Each row is a point on a landscape with many valleys, with its height.
From any point a ball rolls to the lowest of the 2 points nearest to it. It stops when none of these is lower. Distance is the straight distance between rows; heights are no part of it.
(1111) height 318: [127  42 140 142 154 139 147 155  97 133 127  86 136 116 176 101 139 120
 153 111]
(1081) height 534: [112 152 139 151 145 166 184 177  99 110 142 132 117 108 155 113 129 122
  98 122]
(906) height 333: [164 169  97 177 121 109 124  69 132 131 166 131  81 142 137 108 110 146
 125 148]
(738) height 545: [ 82 113 131 165 134  99 145  52 116 119 147 177 143 124 136 134 137 132
 158 132]
(508) height 244: [165 115 123 119 171  96 141 119 136 113 131 146  85 126 112 120  60 138
 112 151]
(818) height 428: [182  79 153 120 138  88 145  71 167 124 108 157 105 151 125 147 121 143
 160 132]
(1276) height 497: [101 139 147 135 144 122 152 177  73 111 113 113 141  95 120 129 111 135
  43  98]
(286) height 419: [101 133 154 147 148 126  88 130 101 132 144 120 153 121 147 115 176 146
 150 101]
(1073) height 553: [ 80 122 190 155 157 134 192 177 118 133 127 127 116 158 109 135  86 141
 121 165]
(319) height 680: [ 63 188 104 187 116 114 135 182  94 153 151 155 153  95 101 152 164 114
  62 127]
(238) height 653: [ 60 173 133 192 116  91 151 195 102 148 164 139 130  98 130 163 124 173
  69 137]
(951) height 416: [166  96 151 115 159 158  73 189 120 145 150 141 115 150 139 101 122 134
 139 139]
(1193) height 85: [109 137 124 123  98 143  98 138 151 137 127  73  71  92 132 111 157 176
 142 105]
(601) height 473: [179  91 172  86  90 100 139  79 191 145  74 151  88 172 104 166 151 157
 162 130]
(26) height 263: [105 101 166 126 125 144 110 127  61 121  82  85 126 130 130 128 128 146
 152 147]
(1244) height 210: [131 117 114 114 105 175 107 145 142 140 208 122 104  93 131 112 122 152
 130 107]
(955) height 566: [ 83 101  19 172  85 124 155 141 137 135 137 166 163 158 116 117 146  96
 133 149]
(859) height 628: [177 141  86 145 107 131 121 137 205 138 133  95 100 116 155  90 118 112
 119 108]
(755) height 230: [140 135 125 116 130 106 139  86 144 131 148 123  83 111 168 150 158 191
 165 123]
(14) height 387: [151  67 126  97 121 176 138 152 131 115 134 102 146 108 172 129 132 123
 178 119]
(464) height 277: [141 160 126 105 129 121 128 114 160 116  66  90 132 141 142 118 142 127
 137 106]
(1026) height 402: [ 81  95 143 124 129 147 171 156 172 125 139 151 140  99 139 104 127 121
 141  97]
(1223) height 552: [153 130 139  83 122 155 149  86 169 116 156 165 152 154 118 139 106 114
 132 134]
(1069) height 285: [103 114 156 204 157  95 151 115  99 126  66  97 154 153 115 117 138  96
 140 100]
(211) height 382: [129  81 131  92 160  92  78 101 127 135 161 202 117 107 101 147 106 143
 118 108]
(1319) height 429: [182 106 112  89 112 121 106  65 139 131 162 222 114 116 104 159 136 137
 128 116]
(683) height 715: [117 143  79 168  77 122 162 104 200 135 115 126 147 143 117 110 103  73
 135 143]
(798) height 204: [143 109 149 149 141 100 132  64 141 147  78 103  90 117 146  88 139 144
 114  83]
(1231) height 596: [181 107  99 134 104  91  48  68 166 154 155 159 120 116 127 125 133 149
 154 122]
(302) height 77: [148 110 142  95 188  99  94 177 123 130  78 147 119 131 181 126 147 146
 134 136]
(277) height 223: [ 99  54 143 158 150 113 127 171 118 138 148  82 127 121 132 120  95 147
 155 139]
(769) height 554: [142 160 157 159 128 200 123 162  78 122 164 114 147 146 127  99 152 126
 146 130]
(354) height 503: [ 79  96 178  95 149 155 173 123 110 124 150 121 120 154 117 161 107 167
 144 159]
(445) height 504: [108 140 102  78 108 145 113 121 165 106 164 174 156 101 113 142 110 108
 156 142]
(259) height 460: [189 105 140  83 101 121 120  84 126 120 183 183 117 152 131 193 170 155
 159 113]
(483) height 683: [ 95 127 181 137 132 108 144 133  42  98  92 131 161 118 156 171 102 164
  97 157]
(1105) height 717: [155 143 146 139 157 138 150 128 137 138 133 133 122 166 137  75 117 101
  80  90]
(689) height 436: [157 140 159  86 133  87 112 104 160 164  97 160  39 148 102 139 160 177
 121 119]
(192) height 688: [ 94 162 145 129 139 135 115 214 110 115 133 147 169 105  76 139 109  93
  93 137]
(1232) height 95: [107 186 115 155 149 100 143 151 157 122 155 113 144 183 106 123 126 108
 117 119]
(740) height 479: [163 157 107 173 105 105  96  72 170 122 102 107 186 175 138 122 118  86
 144 139]
(1325) height 558: [137 124 100 128  99 128  80  81 158 148 166 124 141 139 129 101 123 122
 125  88]
(723) height 213: [ 95 169  83 113 120 130 136 133 184 147 205 123 163 177 121 113 146 110
  95 100]
(1264) height 480: [153 144 141 115 119 179 142  87 130 114 147 167 142 102 179 112 160 115
 135  95]
(1248) height 286: [151  96 143  45 141 137  69 143  71 152  90  98  79 141 122 138 119 138
 119 188]
(276) height 367: [109 150  86 181  90 162 160 110 114 129 169 116  95  81 106 107 125 121
  93 113]
(181) height 462: [145 118 156  71 158 133 136 102 104 113 138 111 119 169 106 163 111 167
 143 153]
(44) height 694: [136 147 113 166 120 125 141  91 145 151 121 177 159 162 162  72 150  69
  82 101]
(294) height 650: [140 128  88 123 134 145  88 188 110 105 145 147 170 108  94 122 104  78
 120 135]
(254) height 667: [ 98 130  53 159  88 125 136 106 110 156  92 175 169 147 114  84 154  65
  77 109]
(1169) height 372: [139 111 167  86 164 160  99 163  83 145 163 144  97 145 164 127 143 175
 125 148]
(73) height 555: [ 81 105  56 158  94 107 160  40 139 135 149 172 139 118 155 121 141 118
 127 121]
(1158) height 344: [116 138 151  93  97 179 144 132 130 122  62  77 150 129 115 105 139 101
 143  97]
(3) height 421: [148 128 110 116 101  91  92  58 182 115 124  97 167 167 104 133  85 120
 148 138]
(1256) height 492: [116 107 136 158 110 147 124  64 123 118 176 144 172 144 163 126 136 136
 197 130]
(370) height 366: [140 155  92 133 134 129  89 112  84 106 176 133 110 112  96 144  78 139
 120 167]
(333) height 336: [147 107 158  43 164 124  73 142 117 132 140 164 102 113 102 131 118 157
  89  96]
(1057) height 197: [168 113 175 118 124 121  85  45 125 143 127 161 161 167 137 141 173 147
 143  97]
(760) height 594: [115 131 161 188 154 113 211 165 114 121 113 111 139 153 112 134  91  93
 102 136]
(476) height 202: [116 114 155 168 142  95 127 109  56 123  47  74 120 111 136 116 122 129
 120 124]
(845) height 699: [ 92 154 177 142 122 138 187 151  68 108  57 114 115 109 152 139 132 141
  95 163]
(539) height 75: [117  68 137 167 120 157 112 170 104 145 189  99 118  98 111 111 113 142
 130 110]
(934) height 228: [106  95 145  82 136 114  63 200  95 151  81  85 124 135 128 132 108 135
 117 160]
(55) height 514: [143 133  79 118 102 126 127  55 155 125 126 170 138  93 175 118 159 113
 130 101]
(526) height 425: [140 104 137 170 102 142 112  77 132 123 129  91 136 137 134 121 125 138
 202 151]
(556) height 651: [118 116  49 161 135  98  98 125  99 119 138 149 165 109 156 114 145  87
 123 122]
(1305) height 660: [ 81 171 150 140 144 122 155 135  84  79 116 146 170 124 107 166  96 119
 104 165]
(266) height 674: [124 165  63 182 103 120 177 144 157 132  90 129 173 114 109 130 130  43
 126 127]
(983) height 418: [151 148 124 113 139 126 123  83 106  91 142 115 138 150  83 155  79 133
 142 170]
(207) height 151: [173 136 146 110 154 127  94 141 122 149  89 162  59 121 174 130 167 161
 158 150]
(1245) height 182: [132 139 100 158  93 130 119 138 145 130  95  27  98 103 129 116 141 143
 160 121]
(149) height 245: [112 121 147  62 119 133 106 149 146 130  61  78 104 126  67 123  94 122
 117 126]
(421) height 334: [157 154 185 102 146 165  95 125 111 147 166 163  79 175 121 146 160 184
 145 156]
(1206) height 565: [130 136 127 142 148 135 181 156 148 122 130 105  70 106 170 110 117 165
 107 126]
(1272) height 310: [ 72 145 124 128 107 150 170 151 191 143 186 121 164 122 121 117 157 111
 125  76]
(491) height 284: [169 164  96 140 135 109 150  89 131 104 181 121  87 127 158 164 121 166
 148 162]
(519) height 403: [128 153 133 134 168  56 130  95 167 136 115 158  68 144 108 139 126 172
 126 127]
(434) height 655: [ 78 143 105 150 133 100 124 183 152 101 118 138 144  65 154 152 140 128
 152 140]
(376) height 288: [199 179 146 105 147 130  74 108 134 148 164 176  96 162 135 114 148 147
 117 126]
(948) height 289: [124 139 103 176 105 126 163 140 131 133 133  71 120 105 102 123 120 103
 118  98]
(1291) height 483: [101 103 155 162 142 128 173 124 174 121 126 160 166 153 129 117 113 103
 166 130]
(895) height 630: [ 85 192  85 154 117 126 146 145 126 143  84 167 174 128  81 120 158  55
  95 120]
(233) height 350: [150 156  88 116 138  75 123  79 174 106 104 126 109 128 111 155 107 130
 145 144]
(477) height 512: [113 123  21 153 100 160 168 167 110 125 164 150 190 125 146 126 153  71
 122 151]
(1164) height 632: [128 116 125 185 152  92 190 189 113 110  79  87 152  94 131 158 103  95
 116 141]
(1128) height 226: [181 169 155 123 129 137  67 118 167 161 103 155 104 163 138 120 166 150
 175 150]
(441) height 716: [106 169 169  76 155 153 177 132 105 102  68 115 120 133 131 125 122 125
  81 119]
(226) height 595: [ 84 202 102 163 129 117 130 105 107 118 107 175 145 122 117 122 148  99
 108 141]
(1208) height 727: [ 82 144 171 179 141 122 163 221 117 160 125 141 177 100  69 159 133 103
  93 132]
(69) height 362: [123 143 152 181 148 105 112 116 113 132 114 100 170 185 154 105 164 109
 163 107]
(537) height 307: [154 124 105 163 134 121 136  93 103 120 154 127  64  98 120 111  70 145
 113 151]
(1330) height 311: [121 123 120  29 111 155 126 140 120 120  63  76  85 107 126 146 123 124
 129 152]
(569) height 556: [ 75 161  74 138 107 133 119 125 126 116 163 187 152 123 102 145 127 103
 133 178]
(408) height 345: [125  90 156 160 123 149  91 119 106 144  91 108  95 137 128 116 127 153
 207 182]
(442) height 373: [173  40 149  98 163 102 127 117 113 133  87 140 111 134 146 130 114 131
 168 148]
(315) height 325: [169  69 121  62 139 108 110 122 109 153  87  96  63 132 149 142 119 151
 150 163]
(852) height 603: [146 111  97 121 122 125  74 149 148 130 170 100 187 147 118 114 114  92
 147 108]
(744) height 509: [140 139 143  87 116 203 137 171 105 123 157  70 117 170 123 113 129 136
 134 139]
(1260) height 591: [ 95  96 161 154 143 108 171 206 121 149 120 119  71  99 167 115 111 172
  86 142]
(439) height 417: [131 131 170  95  77 201 165 123 154 124 122  77 162 164  91 109 100 104
 109  98]
(671) height 752: [118 138  95 141  64 135 153  89 196 131 150  78 187 172  97 135  96  73
 106 108]
(609) height 439: [ 87 143 119  89 115 142  87 156 132  78 131 129 174  87  95 169 121 121
 165 147]
(1004) height 461: [174 108 169  53 101 105 124  86 128 172  99 140  58 187  85 159 166 156
 127 126]
(1044) height 370: [118 125 132  68 125 158 119 169 136  92  90 134 129  76 122 140 121 121
 138 126]
(25) height 626: [130 125  75 155 128  86  46 106 119 131 146 157 127  86 147 121 143 120
 154 132]
(1060) height 490: [172 126 139  61 131 111 121 131 151 135 147 134 104 175 137 185 180 181
 170 136]
(592) height 622: [ 79 119 126 166 134  75 138 211 148 132 130 119 121  85 139 146 113 143
  93 133]
(1296) height 689: [127 129  91 109 124 111 102 160 173 107 139 143 166  92 174 126 170 103
 156 103]
(1175) height 203: [116 213 139 115 158 109 105 129 145 114 117 123 132 152 123 146 151 147
 133 127]
(469) height 592: [168  73 181  67 106 184 158  79 158 128 159 134 152 171 129 138 106 138
 146 114]
(258) height 116: [135  69 150 126 147 106 113 114 100 152  63  95  78 104 112  86 106 133
 113 122]
(545) height 144: [114 130 127 122 144 101 112 156 135 117  92 110 115 116  86 133  82 142
 107 146]
(929) height 631: [103 171 122 177 141 123 207 151  87 101 138 123 152 115 103 151  82 109
  67 156]
(163) height 670: [112 110  86 198 126  89 145 154  92 107 103 132 166  68 138 140 130  80
 108 140]
(1234) height 119: [176 146 165 139 133 119 137  43 139 137  90 152 123 157 168 118 164 138
 128  97]
(1280) height 160: [116 103 147  85 152 104  71 197 105 122 111 108 142 101 149 135 141 146
 111 104]
(1143) height 597: [171 102 130 121 124 154 174 122 191 140 145 112  95 130 163 101 106 140
 128 115]
(973) height 168: [120 145 135  85 129 127  75 100 104 134 131 115  92  81 138 144 174 201
 142 103]
(853) height 470: [174 142 130  78  94 191 125 135 147 123 151  73 132 144 109 108 104 123
 105 104]
(1163) height 549: [142 117 145 184 158 146 166 144 117 126 162 152 148 164 146 108 109 108
 161 160]
(29) height 283: [134 125 135  76 139 163 108 143 113 118 198 143 124 123  96 118 106 147
  91 113]
(779) height 441: [129 144  49 175  83 176 176 145 114 148 168 132 142  83 102 128 147  68
 101 124]
(231) height 442: [157 106 169  72 124 208 118 133 118 126 134 138 143 119 170 111 159 122
 141 102]
(432) height 464: [ 80 153 160 152 163 103 119 158  71 123 125 114 168 122 140 125 165 126
  82  84]

For each start below, name the point where the ball stops.
(845) => (545)
(163) => (545)
(73) => (539)
(683) => (545)
(601) => (302)
(44) => (545)
